Each row is a point on a tangle of strands that fork and nearly touch. The rows are in no order.
In the rows, zero is written as 128.
Two points are linked if the straight distance between their rows is under 111. Some points are linked to none.
Kovu: [118 121 145 117 118 143 110 162  98  73  69  81 175 142 103  74 147 170
 112  71  80 148 149]
buzor: [156 112  77 124 121 111 128 134  68 144 134 192 145 158 143 139 120 146
 118  89  94  94  84]
morut: [111 156 183 112 123 106 111  68 111  86 125 129 118  90 124 138 130 160
  64 131 150 169 140]
Taz: [138  87 152 185 117 167 128 147 125 147 140 109 136 150 119 109 157  93
 117 106 107 129 189]
fepe: [ 94 141 175 111 107 131 142 102 167  60 133  52 138  94  85 102 154 128
 163 123 109  99 131]
gudab: [171  83 112 147 123  84 136 146 114 112 146 205 110 137 157 163 120 125
  97 145  93  62  88]
rogol: [113 133  93 132 129 176 135 190 158 144 122 106 163 192 110 137 143  99
 195 100 134 118 116]
Bube: [118 127 128 109  69 148 155 100 187 157 136  75  94 152  75  24 147 145
 118 127 119 127 132]
madi: [148 118 130 161 102 128 153 183 118 162 117 136  98 181 105  48 138 122
  95  95 110  85 135]
Zakiz: [167 101 107 148  94 123 153 154 145 132 147 116 139 121  99  58 105 112
 109 133 118  49 113]
biva: [150  99 142 109 112  93 155 152 104 115 159 166 101 158 158 132 127 138
 139 165  68 178 116]
supaf: [157 123  95  79 147 136 100 104 139 116 141 134 161 106 101  93 122 147
  97  83  82 139 133]
reni: [182 119 108 107 127  91 155 129 128 163 171 156 126  83 114  63 111 113
 126 155 105 124 128]
Denem: [121 127 133 159 158 101  95 112 130 106 103 182 109 137 191 136 134 160
  32 113  97 111 172]
bovop: [110 129 119 145 107 150 123 150  95  96  92 113 187 142 145  99 155 147
 116  74  96 174 122]
kof: [152 117 122 107  97 117 114  69 159 103 160 147 118 145 135 134 127 174
  24 111 116 139 125]
Kufe: [110 119 186 117 115 120 113  49 158  89 120 108 100 132 126 136 120 177
  78 159 158 161 151]
Siba: [148 157 106 122 100 137 171 108 100 172 174 124 106 185  61  82 143 101
 121 137 133 105 140]
voge: [117 151 119 151  98 119 156 149 153 112 162 110 133 131 123 104 141  95
 151 170 137 145  99]
biv: [114 154 117 130  71 106 155 146 175 142 154  85 114 122 114  56 134 114
 151 187 133 147 101]
pime: [119  97 198 151 123 122  92 120 148 115 146  92 156  98 120 118 102 110
 147 145 173 176 137]
kidi: [174  61 127 108 111 128  94  92  97 101 145 117 135 126 131 128  59 175
  87 149 112 105 112]
mezu: [124 143  84 102 142 152 155 144 121 174 125 109 105 156  68 138 153  96
 216 137 123 126 140]
gozik: [128 138 105 154 134 102 142 138 117 166 147  99  76  89  84  90 140  80
 201 176 118 140 139]
tene: [155  88  68 114  91 106 147 176  91 168 133 191 154 156 112 131 131 133
 149 102  87  71  97]
gedo: [159  85  84 130 138 161 142 174 116 133 118 120 141 171 142 126 150 112
 137 129  58  99 142]
takug: [ 96 116 162 119 143 129  97  94 178 116 113  88 132  49 138 172 120 151
 156  93 169 116 126]
mub: [116 145 107 134 131 117 128  56 164  88 136 161  82 123 149 121 126 186
  41 118 119 105 152]
sila: [154 121  87 121 150 131 132  94 127 114 128 185 129 126 146 116  85 160
  95 111 142 121  92]
tanan: [108 133 204 146 118 126 157 146 109 124 149  91 108 161  79 130 151  88
 191 132 148  99 152]
tasoz: [ 92 166 143 163 111 147 109 119 117 104 115 107 155 102 148 177 171 118
  66  95 129 116 142]
Vuf: [104 164 138  76 120 166 191 103 117 109 123  87 130 151  67  83 137 132
 199 137 139 115 113]
vig: [111 104  75 181 131 153  99 116 150 100 127 123 138  95 168 135  91 148
 129 118 146 121  72]
big: [137  85 167 116 136 145  86 128 106  73  85  79 172 110 100 136 143 165
 110  75  87 144 166]
tozod: [142 150 137 197 145 120 139 146  65  96 121 100 122 105 113  93 143  73
 117 152 112  82 135]
Gudib: [ 99 118 104 170 147 122 115 130 180 120 109 130  89  99 182 169 114 128
 148 193 167 145 122]
raz: [126 140 134 166 104 104  90 106 180 168 190 153 131 115 134 118 134  96
  65 110 149 147 128]
funer: [126  82 119 145 137 146 113 110 159  74 123 123 109 130 186 147  92 172
  92 165 119 123 125]
lir: [ 69 192  81 151 157  78 129 119 111 130  78 182  84 144 148 167 128 170
 140 152 157 117 166]
nulaf: [106 165 167 122 111 129 161 145 115 151 123  99 136  87  99 113 183 110
 126  93 127 129 179]
Gad: [114 133 130  72 165 147 137  59 162  95 123 153 104  93 129 135 136 166
 129 110 126 139 140]
bupi: [128 111 128 124 183 113  94 156 113 129 132 151 106  83 155 156 140 111
 177 123  76 149 149]
vosuf: [119 101 175 112 134 117 133  51 193 130  98  95  99  53 137 162 131 179
 146  82 170 103 162]
basu: [109 159 122 128 110 137 139 181 148 129 105 122 184 126 160 143 163 104
 149 146 133 197 107]
nez: [106 128 119 174 124 149 112 113  62 158 135 112 118 129 111 141 125 113
 151 113 152 145 131]
fip: [112 136 152 165 156 128 127 142 119 165  83 128 116 108 157 210 120 120
 166  86 201  93 139]
zuva: [117 119 101 115 154 148 108 150 160  88  97 143 166 151 194 172 109 140
 140 146 130 161  71]
meku: [137 156  88 100 120 134  70 102 120 138 115 107 177  92 126 145 125 142
  56 124 120 161 125]
Dusis: [130 113 149 122  90 146 145 151 165 156 109  85  81 131  89   5 127 152
  95 110 133 147 135]
rizev: [132 160 148 123 136 149 131 137 102 149 105  71 156  76  85 124 151  90
 116 105 134  85 180]
Foza: [161 103 108 133 159 139 116 175  86 148 108 113 124 164 129 159 152  81
 143 159  70 117 162]
tivev: [123 141 174 113 153 101 127  86 163  64 150 174  93 167 149 121  91 153
  90 159 148 116 120]
Gos: [169  78  74 145 121 124 137 123  91 194 136 157  91  94 161 146 123 129
 118 167 100 156 146]
mer: [ 98 136 112 173 137 152 122  84  77 150 111 159  97 137 134 138 112 156
 122 101 177 151 138]
nit: [121 132 154 132 156 139 146  81 130 132  58 138 129  87 129 140  95 169
 146 110 235 138 151]
Vuk: [125 184 179 107 138  96 206  94 119 147  93 152  87  95 149 181 156 141
 122 126 198 129 143]
dur: [128 112  94  99 104 146 146 194 109 152 123 120 109 204 102  88 115 160
 148 112  87  68 102]
Dov: [ 75 182 144 121 132 123 111  92 142 109 125 161 145 109 131 141 124 154
 126  77 182 162  95]
Mola: [110 155 154 103 153 107 121 106 104 182 127 175  97  83 135 152 149 131
 138 126 153 195 157]
karez: [111 119 164 122 127 122 125  41 183 120  93 113  99  93 109 154 142 189
 101  90 181 114 180]
Vule: [129 128 138  97 153 151 130  86 176 141 109 111 156  48 123 148 137 124
 151 106 181 150 130]
Vav: [133 157  73 164 104  98 105 120  62 148 129 163 139 130 157 159 107 131
  68 137 150  96  72]
Rek: [ 93 139 173 113 108 149 143 155 117 136 144  90 142 189 100 173 149 112
 185 108 140 114 138]
Kuze: [ 91 188 151 108 158  89 116  99 163 119 103 161 117 115 135 140 102 149
 127 154 207 114 137]
fuso: [151 132 111 122 119 133  74 141 124 139 102  80 196 113 115 100 130 117
  70 119 107 151 150]
mefar: [122 163 124 124 134 153 203 140 110 140  86 157 128 136 129 212 171 122
 179  86 182 137 101]
vogon: [156  81 111 155 138 127  68  99 105  89 130 119 153  96 130 114  72 161
 101  98 107 112 105]
soraf: [140 126  61 185  71 123 168 165 131 173 153 131 117 154 113 123 162 101
 121 125 111 107 118]
zol: [ 87 114 117 128  84 140  96 150 114 138 138 103 164 138 142 110 127 166
 136  81  84 195 134]
fovef: [133 123  98  99 203 115  71 130 128 119 102 183 121 147 174 153  79 156
 119 128 112  99 121]
Sobir: [180  79 119 158 174 121 118 141  66 146  86 147 109 179 150 176 147  75
 122 162  96 130 155]
Doso: [ 91 130 167 121 129 140 147 132 141  69 142  65 129  76 120 144 150 125
 202 121  96  87 132]
kulal: [148 138 128 111 191 126 141  98 148  71 106 196 122 159 150 114  89 150
 105 143 163 112 118]
bogi: [127 160 199  69 159 118 133 155 145 104 136 116 133 133  72  76 138 110
 146 101 110  91 163]
geg: [156 116 118 131  81 107 165 132 100 176 182 144  99 187  70  68 119 122
 133 121 126  67 117]
nin: [114 156 182  84 121 141 181 141  83 104 104  94 150 142  84 101 125 132
 194 136 158 141 121]
sar: [142 110 116 101 213 144  96  97 116  96  79 179 130 110 166 130 105 167
 105  93 106 123 146]
ded: [115 143  91 128 170 139 140 106 141 175 120 169 103  83 123 142 134 108
 196 125 180 176 114]
dis: [105 115 181 168 112 147 145 120 105 128 167 111 124 158  78  98 126 105
 192 103 164 137 136]
botot: [ 99 143 138 149  99 155 167 151 127 139 131 116 123 184 115 220 180 102
 166 116 149 132 127]
Sasod: [181  54 102 148 132 152 127 124  89 178 128 154 122 137 158 127 122 127
 115 142 105 158 157]
dul: [136 131 120 101 117 127 138 188 113 140 146 128 126 230  91  91 106 123
 163 122 110 101 105]
vulu: [124 161 135  89 119 112  90  89 106  82 116 107 156 107 113 150 135 172
  50 114 122 168 128]
lop: [128 156 174 124 117 136 188  70 148 158 125 141 101  78 132 158 186 121
 103 107 177 139 169]
Votav: [142 184 119 175 119 110 162 122  89  99 158 118 100 117  98 122 149  73
 106 179 130  92 108]
farop: [109 135 146 107 158 131 109 100 103 156 117 132  94  79 150 175 136 143
 131 136 133 147 172]
non: [142 130  72 130 148 147 152 110 131 176 149 150 105 135  91 140 138  92
 205 128 152 157 113]
biz: [139  85 154 177 149 146 104 158 139 154 135 140 146 155 156 152 177  73
 105  92  97 120 183]
sanam: [134 153 183  64 131 111 156 123 161 127 119  71 152  52  89 115 150 130
 166  79 121  97 145]
fedin: [136 166  89 119 113  90  86 136 113 171 172 126 145  96 115 102 124 110
  85 122  99 107 122]
Zof: [145 102 119 102 101 145 121 146 107 154 128  72 118 138  93  56  88 148
 135 155 103 113 145]
bek: [152 143  87 174 114 111 147 121 112 117 168 130  97 125 117 152 127  89
 118 168 127  82  84]
Nunad: [100 107 188 154 140 126  80 133 113 137 112 112 140 118 145 167  89 123
 170 135 195 164 125]
vona: [ 96 144 110 132 123 158 118 112 163  82 118 132 169 101 122 131 133 153
 137  66 152 167  88]
komo: [125 159 110 148 124 169 191 152 128 117 117 145 133 168 114 186 192  92
 160 111 140 136 119]
netup: [113 104 159 169 158 135  98 142 132 142 145 161 114 129 147 171 151 101
 134  80 115 124 165]
tel: [127 170  87 131 102  91 135  93  71 133 161 164 102 119 134 141 105 147
  96 152 139 118  69]
Vubi: [133 103  99 115 178 127  50 120 138 131 151 152 121 142 152 162  68 141
 121 111 115  87 109]
Nesip: [160  93 113 152 121 143 167 161 139 140 115 157 137 161 163 137 170 100
 133 151 103 188 135]
talik: [ 94 174  88 149 159  97 129 121 146 148  99 193  79 114 154 168 144 142
 118 143 161 144 149]
rovo: [119 127  93 105 127 171 144 182 126 126  99 101 132 153 137  91 163 146
 126 111  57 107 157]
bim: [152  70 164 156  97 121 131 116 124 111 197 121 118 170 112  89  90 125
 142 134 118 118 116]
banu: [123  97  79 139  85 146 118 109 143 141 149 134 140 123 175 149 119 168
  89 112 106 150 107]
bidep: [147  99 111 143 142 120  91 124  66 113 149 150 145 122 120  91  70 149
 148  83 106 105  92]
beb: [138 141  88 103 159 158 136 200 144 130  83 111 101 152 127  74 146 121
 100 114  70  54 119]
fekag: [115 157  86 141  89 137 129 163 125 123 114 125 193 158 172 141 139 118
 118 137 129 181  72]
guku: [109 169 149 114 167 139 139 120 203 106 119 169 134 129 149 183 148 117
 110 104 178  98 127]
nugo: [149  88 108  94  70 116 115 112 134 127 156 145 152 127 153 134 114 184
  68 118  85 157 113]
nes: [119 131  68 181 140  93 131 119 136 167 106 199  70 131 172 142 135 160
  96 148 138 132 169]
duli: [139 108 110 178 106 101 129 196  97 159 115 133 140 201 123 125 136  95
 168 131 112 159 106]
ror: [112 142 152 119  94 127 145 131 164 111 136  50 118 114  90  44 124 116
 141 190 137 124 120]
Vepo: [107 144 128  95 164 147 143 145 144  58 144 112 132  95 118 107 137 129
 185 114  73 107 120]
pup: [150  68 176 153 119 120 108 146 125  76 161 122 139 184 163 128  81 129
 128 148 113 126 100]
Lavad: [100 143 137 187 134 138  98  95  93  72  67 115 129  98 160 146 115 166
  68 121 163 126 134]
zogag: [159  73 105 163 155  74 107 150 135 124 121 200  94 140 180 151  97 129
 125 149 105 102  92]
Gasa: [120 112 161  96 157 121  92  91 182  73 164 148 114 148 141 134  85 154
 123 125 121 124 109]
zarep: [154 134 105 184 114 108 110 172 121 139 138 132 178 160 138 121 105  72
 129 140 153 115  76]
Mepi: [144  86 122 139  79 106 158 181  75 131 145 129 102 177 153 132 152 146
 134 157  39 138 139]
lib: [139 101 176 107 112 138 114 127 173 140 160  86 155 128 100  92 115 100
 156 155 145 175 151]
ravud: [143 117 109 124 147 136 131 135 170 118 164 158  99 172 145 189 139 102
 136 155 105 122 117]
Nuki: [126 181 119  71 132 134 119  81 148 116 167 129 151 144  92 126 127 109
 117 123 129 121 103]
tul: [132 145 135 113  84 151 191  89 140 146 150 108 110 157  77  53 160 123
 117 133 130 146 152]
kibo: [147 120 192  87 147 155 168 126 126  78  77 153 175 157 149 162 137 142
 122 111 163 166 125]
Vime: [129 145 142  82 156 160 127 114 131  94  91 163 174 175 140 165 111 154
 116 113 166 158 105]
sovu: [ 80 141 133 165 153 123 104 123 118 150 148 168  68 120 138 194 168 127
 138  78 116 119 158]
pibo: [117 167 106  68 127 136 168 104 144 128 147 108 106 148  73  53 137 134
 172 135  98 106 107]
bot: [104 179 136 110 145 129 161 158 103 109 105 154 157 134 117 176 148 118
 202  87 168 145  80]
fud: [151 127 100 177  95  71 143 176 114 126 169 143  98 155  92 128 123  88
 155 140 104  75  84]
gobu: [113  92 168 139 127 167 113 116 107  95  91  99 136 102 154 180 147 160
 110  88 109 131 172]
Vife: [ 63 194 144 132 135 101  97 102 158 138 125 159 120 139 138 159 112 141
 132 111 214 140 100]
kez: [125  97  99 105  78  95 130 204 106 162 149 153 135 174 111 110 118 149
 146 114  81  50  97]
far: [125 135  76 115 106 149  95  74 130 143 128 117 143 101 125 136 114 160
  86 116 141 172 117]
vofub: [144 126 125 173 141 102 123 165  64 108 117 110 121  86 133  64 131 108
 116 135  64  90 145]
zokad: [126 132 124 152  89  90  99 140 153 168 197 128 137 113 124  93 126  97
 102 124 112 127 127]
Pezar: [141 158 200  49 133 119 157 121 146 110 119  91 148 115  53  90 156 127
 133  78 126 100 166]
sugof: [171  63 107 147 130 165 118  89  94 144  93 143 123 143 176 137 104 161
  68 143 124 152 156]
fefi: [126 153 161 146 127 155 160  55 162 153 113 129 112 109 121 158 156 115
  78 124 221 120 165]
lat: [169 127 116  53 133 111 118  61 148 129 163 153 138 106  95  84 107 155
  87 119 115 166 118]
zume: [134 128 134 130 108 159 198 139 166  91 141 107 136 152 125 113 149 103
 167 189 140 165 112]
dud: [149 128 156 116 132 154 130 126 127  90  90 103 198 125  96 107 128 122
 119 108 162 170 129]
pag: [134 131 144 187  79 112 156 162  98 148 140 131 124 154 122  52 149 111
 103 120 121 142 144]
nelak: [142 122  97 138  95 100 151  80 103 172 164 175  87 110 143 128 111 156
  99 156 147 149 103]
nipo: [104 149 126 173 146 145 116 102  89  87 107 106 110  97 156 160 111 139
 102 158 157 108 113]
zeli: [164 121 125 100  96  70 160 162 142 152 172 131 122 107 112  67 119 109
 117 196 102  92 117]
poge: [159  89 112 126  99 117 120 112  89 163 164  81 121  96 108  91  82 123
 132 190 114 104 132]
mubis: [144 128  86 118 163 149 136 111 105 125 131 186 113 145 140 138 129 141
 117  98 108 128 110]
regev: [153 108  94 128 105  79 128 167 137 124 157 132 125 123 146 143 102 108
 169 192 102 147  75]
Rur: [159 119 121 120 106  94 134 131 112  87 165 147 137 119 153 148 105 127
  70 172  92  63  86]
Mefaz: [149  81  91 193  84 139 128 157 121 135 135 135 188 159 155 128 109 115
 119 111 140  92  69]
tuzos: [132 165 187  77 128 119 170 165  65 130  95  88 161 135 114 165 131 118
 186 127 155 129 126]
Musi: [130 150 140 123 152 129 132  90 131 127 147  94 125  68  72  75 122  80
 172 148 156 106 125]
nobov: [149  89 150 145  79 138 155 171 151 166 123 121  97 167  97  17 119 150
  87  93 127 105 130]
ribo: [132 153  92  63 154 158 117 149 138 111 102 103 165 112  84  70 128 147
 133  84  92 124 137]
feke: [153  71 138 140  85 110 134 101 104 155 208 128  95 167  89  99  97 127
 158 140 113  74 109]
vulef: [104 134 131 140 137 167 136  61 106 146  88 132 120 105 114 140 116 163
 123  95 203 156 148]
kef: [161 124 134 102  82  87 173 135 129 105 185 130 121 131 123 116 116 107
 101 210  97  80  97]
rugi: [107  85 145 137 136 168  90 101 133  78 109  89 113 125 158 185 111 171
 102 137 111 116 162]
pomim: [156 128  93  89 127 114 120 186 129 142 112 115 140 153 122  79 123 125
  75 128  61  48 127]
Lof: [ 94 166 163 141 118 120 125 156 104 125 136 111 142 105 130 156 183 102
 103  97 102 125 167]
vadi: [104 150 158  52 123 122 122 123 172 148 131  71 152  68  94 108 158 128
 156 116 110 134 165]
tizan: [120 138  83 128 180 146 115 132 110 150  99 170 143  73 150 131 132 127
 175  95 133 179 111]
bir: [107 150 133 146 136  81  95 126 138 147 166 142  85 115 132 166 129  94
 160 169 135 158 107]
Verar: [122 132 120  69 150 159 147 151 139  63 108  89 140 106 104  72 127 154
 159 118  64 105 137]
vini: [115  99 135 130  83 119 118  47 177 102 142 114  94 163 149 125  95 191
  77 177 150 143 123]
Lefe: [159  94 138  76 114 134 104  70 115 111 169 104 116 155 110 135  76 153
 103 175 106 123 115]
dulig: [121 144  98 103 134 172 158 210 186 145  94 104 153 172 112 104 156 101
 171 136 133 131 121]
Gizog: [123 148 121 149 148 125 165 135 125 127 143 112  98  82  83  56 141  91
 187 139 125 113 132]
gogiz: [ 78 184 171 124 106 104 120 129 140 139 176 126 116 119 123 185 187 103
 125  86 114 116 150]
nir: [164  97 113 114  76  73 176 175 130 129 151 165 115 131 157 140 132 133
 140 198  86 168  86]
moge: [110 150 167 100 165 108 104 178 159 125 140  92  95 106  91  57 126  99
 153 138  98  83 152]
perit: [157  84  90 132  99  94 133 107  81 186 140 170 104  65 161 127  95 159
 106 172 123 153 109]
Fiz: [145  98 128 176 108 173 178 137 153 125 146 139 123 175 137 145 144 100
 153 160 159 176 116]
ren: [127 108  83 179  98 151 104 150 144  92 134  96 189 127 142 112 106 129
 130  95 119 107  79]
gifi: [117 144 170 133 152 132 114 128 108 129 113 150 128 166 140 192 133 109
 116 132 167 125 136]
rufu: [142 122  68 149 141 130 165 131 113 128  99 186  95 143 149 159 123 145
 175 144 140 184  82]
noduf: [145 113 132 116 101 156 155 123 159 159 146 144 148 147 142 122 159 116
 106 140 129 212 151]
gupe: [125 129 128 124 103 141 105 170 148 145 158 123 177 199 134 135 133 110
 109 112 113 146 124]
Muf: [134 103 100 180 153  63 116 148 139 151 104 213  83 139 197 134 118 150
 105 147 125 135 147]
Kikap: [110 168 121 149 115 120  94  67 170 141 149 135 116 106 131 144 137 118
  34 132 171 127 137]
Tif: [147 104 155 122 118 110  87 145 125  69 140 126 184 173 161 128  86 134
 100 128  99 134  87]
bato: [125 111 122 138 147 188 139 159 156 102 116 129 191 176 122 136 147 106
 173  74 132 124 115]
gef: [115 127 167 117 165 114 100  93 152 120  77 127 136  90 136 137  77 162
 135 139 210 139 148]
Roro: [134 127 171 130 129 142 169 122 104 172 117 173 106 157 135 176 170 112
 124 134 164 194 174]
lugi: [ 66 166  82 139 138 103 131  99 132  98  94 137 114 132 156 143 105 189
 132 172 155  94 191]
gaf: [111 126  94  87 153 142 136 158 137 176 131 100  91 116  88  90 148 121
 210 137  83 118 154]
geka: [122 157 154 139 131 149 153 122 136 129  80 124 154  85 170 205 178 123
  82  81 155 108 151]
bonap: [145 135 120 137 157 109 109 200 104 155 109 120 120 161 106 109 146  73
 142 135  86  95 156]
foz: [139 102 133  94  88 122 113  34 157  99 165  97 107 130 122 122 106 170
  95 166 102 135 103]
gif: [ 93 133 191  87 101 130 137 114 162 101 116  31 124 113  74  66 128 136
 180 161 135 116 130]
lini: [124 172 139  87 152 135 166 148 108  82 127 163 152 142 129 118 155 121
 151 116 103 159 115]
Natar: [134 167 178 109 157  80 190 144  99 122  57 156 105  89 177 197 143 142
 146 147 170 144 126]
dad: [135  77  99 158 117 185  91 121 136 148 134  80 155 133 136 160 106 120
 112 133 128 130 145]
Tubu: [154 152  97  97 129 102  99 163 144 163 143 131 147 112 102  62 119 115
  75 100  80  75 138]
rebi: [125 165 136 163 107 159 144  65 140 138 141 125 135 116 102 138 165  98
  54 106 178 130 151]
Tival: [104 108 129 154 131 119  90  77 136 162 166 143  64 146 143 152 100 144
 102 144 138 112 156]
razat: [129 147  61 165  95 119 129 151 101 149 119 154 150 153 171 175 135 124
 102 141 130 140  60]
Nupum: [114 123 125 149 142 147 148 135 158 116 106 108 131  78 154 176 136 105
 182 176 171 162 102]
diru: [109 131 157 182  88 137 145 134 100 127 165 120 126 169  90  68 133 120
 143  83 141 140 135]
zos: [141 108  81 146 114 108 119 156  91 180 145  82 103  93 115  96 108 111
 165 179  97 120 137]
gazep: [129 167 103  73 121 128 162 167 159 147 137 127  85 169  96  54 140 132
 121 134  98  95 109]
Dafig: [138  92 100 113 127 179  78 138 148 132 137  68 174 147 107 137  98 121
 136 119 107 113 134]
bepi: [146 107 173 157 170 141 138 103 164  84  73 158 128 113 170 133 138 128
  66 148 157 130 178]
suk: [ 85 155 170 120 133 101 140 115 122 162 156 137  78  96 131 213 190 121
 157  76 114 104 154]
zar: [108 133 118 135 144  98 107  96 163  95 104 164 102 115 171 115 108 188
  61 148 121 115 189]
nariv: [129  90 122 111 158 154  59 103 143 122 168  96 135 135 108 150  84 130
 147 109 107 100 128]
bub: [ 68 145 165 136 144 100  68 138 122 140 100 112 128 110 164 193  94 153
 151 155 184 150 128]
tig: [ 98 140 152 129 127 140 112  55 188  88 114 111 114 126 111 173 138 157
  84 102 180  86 149]
mam: [155 113 137 113 123 140 106 140  83 133 114  87 152 124 119  92 111 126
 102 149  91 146 165]
teru: [137 126 108 174  75  76 126 198 134 144 162 134 151 154 123 110 121  96
 136 143 127  83  78]
rokel: [121 141 147  99 132 122 105 165 138 158 153 122 133 189  76  65 103 112
 154 106 130 119 128]
duvoz: [ 67 130 126 171 123 113  66 119 163 127 123 107 108  98 182 167  97 147
 123 161 164 139 133]
golo: [127 119  94 121 132 139 125 140 138 114 138  95 129 101 157 154 109 114
 165 207 118 154  92]
Fim: [132 108 103  98 178 134 132 153 135 157 142 133  98  93 114 133 154 102
 218 135  78 151 162]
Dol: [145 108 156 141 148 107  83 147  78 106 132 139 168 138 121  70  70 129
 163  98 123 146  97]
gasu: [176 106 101  76 103 104 151  87 154 154 172 143 147  92  92  51 108 136
 118 132 109 125 112]
sofe: [138 112 136 147 163 119  99 126  48 147  78 141  99 140 177 186 137 111
  95 183 114 144 163]
pigi: [119 111 116 139 145 181 116 123 159 124 121 144 167 147 132 144 129 131
 152  69 163 156 111]
Mogi: [122 130 171  85 116 115 131 142 169 170 161 110 132 166  82  76 130 101
 166 148 138 166 147]
gagu: [145 138 119 102 161 146 129 152 133 100 100 162 159 202 163 182 131 112
 138 151 130 158  87]
miz: [181  56 108 141 108 152 147  93 133 106 103 145 129 133 180 133  87 170
  71 172 136 132 120]
Fik: [124 119 121 119  97  96 117 210 144 170 143 107 116 141 140  89 132 126
 136 156  73 132 136]
Fiza: [155 110 102 117 193 166 135 109  97 102  84 182 123 127 167 143 139 140
 127 108  96 125 137]
riner: [122 152 144 181  97 167 145 104 121 107 109 109 160 120 127 147 171 103
  62 109 158 142 148]
Kuza: [125 128 135 139 173 107 105 159  91 100 131 121 118  59 140 111 143 110
 153 123  52 113 152]
dil: [112  96 105 170 118 166 109 131 111 163 137  95 122 124 141 160 124 112
 157 145 138 152 136]
Damav: [148 142 179  85 150 130 198 141 118 114  67 151 148 130 179 195 144 140
 143 112 173 139 119]
monad: [127 158 166  94 142 107 162 155  92 134 102 132 140 119 126 186 127 117
 218 123 179 167  91]
gatuz: [106 121 164 127 135 144 110  85 190  72 156 122 122 139 131 159 132 139
  98  97 137 115 132]
vabo: [136 134 145 131 123 136 132 113 104 183 132 161 126 127 130 127 153 109
 107 126 143 204 164]
zaz: [119 131  90 189 135 136 124 123 107  91 112 135 106 135 171 159  96 140
 118 161 155 103  79]
bobus: [109 146 128 116 127 146 145 204 182 151  98  93 174 112 131 134 168  90
 182 138 135 155 144]
molo: [114 163 143 118 162 107 107 197 123 162 115 105  96 121  78  91 145  83
 166 128 118  91 153]
toma: [125 143  80 112 161 128 100 150 137 118 109 158 170  98 180 137 135 121
 133 121 102 163  87]
Nanud: [133 160 155 103 168 128 108 112 135 155 113 114 166  47 102 140 118  97
 160  87 183 115 129]
goked: [125 139 169 121 133  99  82 143 103  79 141 132 182 157 114  92  98 126
 123  87 116 141 103]
lubib: [132 154 148 102 168 133 110 122 124 148 124  88 154  59  83 106 125  84
 160 128 149 103 155]
zanod: [134 135 150 115 163 122 100 119  58 140 118 128 111  96 142 161 129 119
 106 159 102 144 164]

A fork is a point with three links. Follow the links from the first point to the second and name the forks in between, in order.
nugo, biz | meku, lubib, Lof
bupi, Kikap | rebi
sar, vosuf | mubis
zokad, vini | rebi, tasoz, Lof, lubib, meku
Gizog, Fiza | lubib, mubis
fedin, mubis | rebi, tasoz, Lof, lubib
vosuf, fedin | lubib, Lof, tasoz, rebi

Follow the links from the first point to the second, and from the first to the third. Name the last point that the two ways share.
nugo, geg, Nanud | meku
Dafig, dul, tivev | mubis
Fiza, meku, fefi | lubib
dur, Musi, fovef | mubis
sanam, kibo, suk | rebi
Zof, sovu, Tubu | Lof
bonap, netup, Vime | rebi
kof, Kikap, Gasa | lubib
Mola, netup, Musi | Lof
vabo, vadi, gogiz | Foza

A fork is a point with three links, a tip a point with one. Leave the first point through the second and follow the links. Name the first fork or tip that comes.
Denem, zar | meku
duvoz, Gudib | Mepi
Dusis, nobov | gazep
bub, Nunad | mubis
mubis, sila | lubib
gaf, mezu | rebi
